Each row is a point on a tangle of strands that fork, close into loops and nearly touch. The rows are in no order.
(in the rows, 128 means zero)
Two points are linked if the straight distance between their rows is under 117. Some points are linked to none.
Q_789: 118,124,116,126,145,86,130,49,161,94,111,151,135,111,150,99,128,91,164,113,112,95,136,107,122,110
Q_447: 135,112,94,160,150,182,157,139,100,158,215,112,91,87,101,149,124,112,137,181,176,168,90,118,139,121
Q_507: 180,155,141,138,111,117,92,167,147,147,85,155,130,155,121,103,117,111,79,128,135,121,121,152,144,146
Q_330: 150,188,113,143,149,126,152,90,120,119,83,141,128,150,131,125,147,113,148,88,147,102,146,118,111,123
Q_325: 93,99,153,119,110,94,125,129,159,83,115,73,117,111,154,105,131,154,106,172,136,145,98,161,116,148
Q_369: 116,80,88,95,127,127,98,59,135,106,52,177,135,121,142,122,121,104,158,84,98,115,182,135,137,133
Q_982: 164,183,161,148,117,130,92,177,80,172,148,130,148,180,111,92,161,167,125,114,90,109,138,112,125,146
Q_909: 139,117,71,136,155,157,140,127,72,143,123,152,97,142,81,206,107,134,131,75,170,138,187,142,82,127
Q_79: 108,87,117,128,110,133,169,151,96,126,152,90,127,104,146,144,134,180,140,190,130,192,64,153,106,139
Q_704: 86,120,123,95,129,171,152,100,114,89,75,116,153,106,136,169,118,157,155,86,98,108,155,138,119,135
Q_815: 99,92,109,106,105,178,172,175,70,123,107,149,150,138,145,180,140,149,160,115,114,163,149,107,78,142
Q_656: 125,119,130,102,139,168,150,174,73,155,124,142,161,127,141,144,132,139,165,117,117,142,144,110,47,114
Q_811: 153,202,142,150,154,111,98,123,176,179,170,108,152,133,101,75,123,132,113,109,98,88,124,116,165,113
Q_18: 152,111,132,108,129,76,53,102,141,183,157,175,139,173,150,47,122,95,136,116,83,113,160,107,155,113
Q_730: 125,94,104,114,151,113,116,68,166,96,144,145,80,103,142,101,100,71,131,135,175,114,146,146,154,112
Q_40: 107,120,109,104,118,152,122,85,127,86,51,147,137,133,141,154,116,138,143,68,110,117,180,146,139,143
Q_570: 124,154,189,121,132,153,124,141,109,178,236,95,127,109,104,101,136,158,149,136,103,87,120,102,174,84
Q_109: 89,162,142,125,141,101,170,105,154,106,155,69,161,99,146,105,140,120,141,132,114,111,84,117,114,132
Q_774: 164,136,135,125,122,106,59,160,125,140,90,167,139,178,145,84,118,99,96,101,118,123,173,118,101,136
Q_619: 116,113,98,133,113,126,151,123,127,94,95,137,99,127,135,155,114,114,91,134,169,129,123,144,133,167
Q_597: 128,133,100,119,143,170,128,168,103,132,69,150,140,154,130,158,135,120,110,97,143,140,166,135,81,156
Q_52: 130,154,153,110,141,145,145,177,96,174,166,123,178,126,131,109,130,152,164,126,94,127,112,105,73,108
Q_849: 91,72,84,133,98,143,180,136,112,92,149,99,116,98,123,180,114,173,129,165,147,184,99,146,94,145
Q_284: 100,85,88,126,119,173,156,92,96,83,116,99,108,67,82,215,101,169,140,121,135,141,123,171,134,158
Q_249: 122,162,116,128,179,136,148,78,140,81,110,91,153,67,110,159,137,111,151,133,134,112,93,148,127,126
Q_233: 156,163,163,156,122,131,110,159,89,167,165,141,107,190,126,106,143,148,117,129,131,115,148,99,145,133
Q_364: 148,88,90,122,144,106,110,83,171,106,87,182,100,105,125,125,108,76,118,131,157,127,140,158,148,128
Q_854: 186,174,151,132,143,137,88,161,147,186,129,146,113,146,93,102,118,117,84,122,145,106,137,155,153,119
Q_498: 100,77,85,97,96,130,103,68,165,90,36,148,160,118,167,100,152,93,148,101,73,130,151,119,136,146
Q_867: 126,166,180,104,139,109,125,165,120,173,185,125,169,143,124,105,117,131,146,94,97,92,140,84,96,90
Q_710: 168,167,136,163,151,153,117,168,76,196,148,138,101,175,110,119,155,119,129,127,162,129,139,110,91,129
Q_915: 129,110,73,144,153,175,178,96,73,115,146,120,96,64,89,205,123,139,170,143,155,151,105,153,131,142
Q_762: 172,130,56,160,122,150,173,146,105,143,88,151,113,113,73,197,120,130,106,115,179,163,115,157,99,144
Q_245: 147,110,107,146,117,121,97,170,131,142,141,160,112,168,124,143,74,141,76,135,146,143,153,120,105,127
Q_293: 174,148,99,167,136,165,147,170,83,201,151,147,92,148,100,137,137,124,115,144,175,157,115,129,112,139
Q_482: 126,119,159,95,110,95,101,166,108,100,120,174,164,199,167,120,131,103,146,77,107,141,195,83,92,113
Q_609: 118,134,125,129,99,116,114,123,138,72,53,141,159,159,175,113,146,110,119,118,105,140,140,105,124,161
Q_651: 180,167,128,164,142,167,140,170,112,202,153,132,96,129,85,125,152,119,109,155,170,149,92,149,164,128
Q_363: 143,133,99,126,119,152,137,100,100,103,52,158,105,132,103,180,118,138,132,68,147,115,169,159,138,152
Q_460: 145,128,167,125,109,86,62,97,138,176,181,150,109,156,130,59,127,118,127,115,88,81,167,90,187,94
Q_104: 163,142,125,152,166,156,129,125,162,101,170,102,100,84,95,145,124,90,112,174,195,136,87,148,162,111
Q_851: 173,155,137,167,144,184,108,157,103,212,189,116,95,109,66,125,148,153,119,167,140,129,106,136,190,118
Q_476: 156,164,120,138,163,141,138,109,125,144,110,152,97,147,125,139,127,85,118,100,186,109,157,125,123,111
Q_128: 141,139,142,119,154,115,105,113,132,159,157,150,94,158,149,100,105,81,112,114,163,111,171,98,138,89
Q_744: 162,124,71,153,131,148,180,140,111,148,135,119,102,79,85,178,128,111,103,159,188,176,66,165,131,144
Q_23: 145,153,153,152,130,140,111,140,126,163,180,92,100,117,89,122,142,176,106,178,123,112,90,161,197,134
Q_161: 130,112,105,121,117,140,153,86,143,78,45,93,118,83,104,194,140,148,117,116,148,149,106,198,155,142
Q_763: 125,133,172,129,108,110,96,137,131,140,173,103,113,132,114,103,132,190,109,158,95,89,116,153,182,143
Q_186: 112,169,186,145,118,108,142,122,146,157,220,85,138,126,118,86,142,148,143,127,95,86,106,80,161,88
Q_916: 68,52,146,98,68,116,158,136,141,53,106,125,123,123,164,147,121,139,134,126,126,133,146,120,106,130
Q_865: 117,150,148,126,110,84,115,119,155,122,136,135,156,156,169,64,122,121,131,121,91,107,122,105,140,136
Q_488: 126,108,88,147,142,163,193,111,77,140,178,122,91,83,123,161,141,126,170,168,165,171,94,127,126,132
Q_617: 140,192,153,152,120,91,123,127,139,162,134,73,152,129,124,95,157,141,97,143,97,107,65,137,171,151
Q_110: 134,92,118,135,106,149,136,174,85,176,161,113,129,95,131,133,122,171,132,193,110,182,73,143,119,152
Q_900: 85,72,106,108,123,158,170,127,110,78,147,122,117,86,116,197,95,155,144,129,141,137,132,135,106,133
Q_519: 152,208,146,152,152,131,99,142,131,210,181,106,136,160,100,76,149,127,119,80,111,87,150,94,140,105
Q_347: 153,122,87,130,125,141,182,112,113,109,74,102,109,76,88,206,145,128,115,129,170,172,75,200,150,145
Q_842: 100,84,128,90,132,106,94,126,164,114,112,173,151,145,172,106,96,103,133,120,105,125,169,111,113,114
Q_143: 118,118,154,113,105,99,126,153,108,95,147,169,130,199,173,116,121,114,135,106,133,137,170,91,128,131
Q_499: 148,184,164,161,163,180,100,131,128,214,184,98,121,137,96,91,153,118,117,115,145,103,137,88,162,77
Q_173: 175,195,127,159,142,95,102,102,199,177,135,132,142,130,110,56,134,81,112,102,118,97,117,116,162,105
Q_596: 86,103,138,106,94,155,172,170,102,87,97,127,166,149,166,161,159,152,152,135,101,163,121,103,108,143
Q_472: 142,138,95,143,167,145,134,103,115,123,102,162,86,136,89,184,117,102,130,91,178,118,181,141,119,127
Q_243: 134,133,141,135,112,137,138,165,72,195,154,122,141,122,145,111,160,168,161,180,87,172,75,133,129,151
Q_301: 110,123,166,127,108,126,109,177,125,138,152,119,142,147,130,125,125,185,106,166,89,122,109,139,150,152
Q_51: 132,122,124,150,150,145,143,139,133,116,193,79,101,93,106,141,127,137,117,199,173,156,70,156,145,137
Q_598: 85,68,138,100,53,148,140,135,124,43,68,145,140,144,172,162,143,126,138,94,96,147,176,88,119,130
Q_927: 79,54,117,97,81,116,125,88,171,60,73,119,128,112,179,99,139,122,138,128,107,143,149,142,123,144
Q_469: 105,99,110,126,93,143,137,85,128,60,24,90,124,118,146,185,152,160,118,122,110,147,124,153,137,141
Q_925: 129,124,142,132,126,92,102,102,187,121,143,122,102,124,137,65,123,114,112,162,140,114,105,159,172,132
Q_928: 92,132,141,113,156,131,172,111,124,93,153,85,150,84,139,144,142,144,161,162,127,132,79,132,109,125
Q_848: 162,118,98,118,120,99,64,114,148,134,67,174,167,162,156,59,133,82,129,94,89,127,161,105,92,127
Q_258: 140,151,173,118,149,102,87,171,113,166,157,139,149,176,128,109,123,124,131,95,109,103,176,100,64,96
Q_17: 122,143,111,109,165,112,116,77,131,118,86,145,156,116,121,132,118,101,162,49,100,87,190,110,79,106
Q_978: 112,126,168,131,127,82,96,91,188,124,194,99,114,110,126,50,130,124,134,159,106,91,116,130,171,116
Q_313: 140,158,121,142,145,128,140,146,128,127,61,114,156,126,130,155,152,132,107,156,136,149,83,148,114,143
Q_157: 94,76,142,118,77,96,128,155,125,80,142,157,114,166,170,121,110,120,114,133,132,140,149,105,127,152
Q_798: 90,104,179,127,105,95,136,143,140,106,191,67,93,120,128,96,144,168,125,184,140,137,99,157,135,145
Q_163: 125,124,198,110,105,134,130,169,91,183,224,125,110,151,116,121,129,153,138,126,117,92,139,97,163,91
Q_929: 130,158,133,114,166,99,117,115,132,137,129,140,159,153,139,111,125,101,155,64,115,103,183,93,60,90
Q_592: 110,171,153,138,115,99,131,151,126,139,106,80,186,136,148,114,160,155,113,146,73,132,71,108,121,153
Q_639: 144,94,91,126,139,109,90,134,170,128,109,184,107,139,130,130,76,92,89,135,152,140,157,145,134,131
Q_908: 137,164,132,154,161,136,149,137,110,143,124,125,131,136,127,141,143,137,130,163,144,134,92,127,114,130
Q_934: 118,130,150,137,102,117,119,165,117,135,113,88,144,147,138,130,153,180,97,182,100,160,69,147,147,161
Q_141: 126,100,128,131,103,96,100,123,188,98,97,124,115,132,152,91,117,135,97,168,135,144,106,167,150,147
Q_339: 155,124,92,135,165,148,133,118,165,89,134,142,100,88,88,172,93,91,109,134,195,132,126,160,146,115
Q_779: 158,168,118,141,155,90,116,94,190,140,83,163,143,118,118,88,139,64,125,115,136,109,116,133,145,122
Q_809: 100,153,144,124,108,102,134,161,159,113,110,123,204,149,157,111,134,129,141,85,59,126,137,66,86,127
Q_96: 172,135,90,125,144,88,89,89,171,154,76,180,154,132,132,62,135,59,132,100,113,115,132,125,116,119
Q_546: 97,68,150,85,112,76,113,105,157,116,172,164,117,145,173,72,108,92,153,129,125,119,152,113,139,103
Q_341: 103,157,102,124,150,100,141,66,187,80,71,94,164,86,133,125,141,108,137,110,112,119,102,157,139,137
Q_559: 136,140,110,149,150,155,186,118,73,146,135,134,109,124,134,152,153,137,163,155,153,153,99,119,111,128
Q_544: 109,97,107,121,118,151,153,120,67,107,117,158,108,139,102,216,102,163,154,74,134,128,191,114,97,131
Q_365: 94,111,125,109,137,99,129,86,181,66,94,71,129,72,145,111,138,120,126,149,139,128,103,176,121,144
Q_430: 106,91,156,115,111,138,135,183,122,118,154,134,143,134,137,150,99,167,118,160,117,142,116,116,96,117
Q_389: 84,117,163,99,97,122,151,168,141,87,102,146,188,155,160,146,150,136,161,102,90,130,141,82,92,110
Q_397: 135,104,133,139,121,133,122,175,105,156,193,137,106,135,109,149,81,154,95,155,144,132,122,116,114,120
Q_673: 148,177,148,153,178,147,122,127,147,140,164,107,130,102,104,119,129,99,122,162,149,107,93,117,145,104
Q_366: 119,102,113,118,135,129,146,58,141,65,115,113,84,76,121,143,104,120,141,118,167,104,139,166,149,127
Q_256: 134,127,168,118,142,113,85,127,142,164,194,138,103,148,135,93,95,113,108,134,129,96,159,108,167,95
Q_461: 109,106,140,103,152,126,119,142,138,108,131,153,145,128,150,145,88,127,125,130,130,117,156,118,96,107
Q_568: 97,72,108,125,53,155,136,101,121,42,46,118,112,134,153,179,142,158,123,103,102,158,166,118,141,154
Q_526: 138,112,149,137,106,151,131,174,73,191,215,129,97,135,108,132,113,167,119,157,125,128,118,113,148,128
Q_253: 120,180,104,124,147,125,157,110,159,113,40,93,183,110,133,152,162,122,120,113,115,139,86,150,127,143

A piece is all that can be reached along the links. How many separate loops has the piece of each point below (a circle has one, a figure eight two, a Y none), and how many tips (points with one link)?
Q_811: loops 0, tips 2
Q_447: loops 1, tips 5
Q_546: loops 0, tips 5
Q_544: loops 0, tips 6

How many points has the smallest loop of links through each point below? Write 0 if it is on no loop.
Q_447: 7
Q_301: 0
Q_141: 0

A fork is a point with three links, a tip a point with one. Leave the first point through the second and follow the links. Name the first fork or tip that comes.
Q_488, Q_915: Q_243
Q_301, Q_763: Q_982
Q_389, Q_596: Q_17
Q_243, Q_110: Q_488
Q_854, Q_507: Q_499
Q_762, Q_744: Q_916
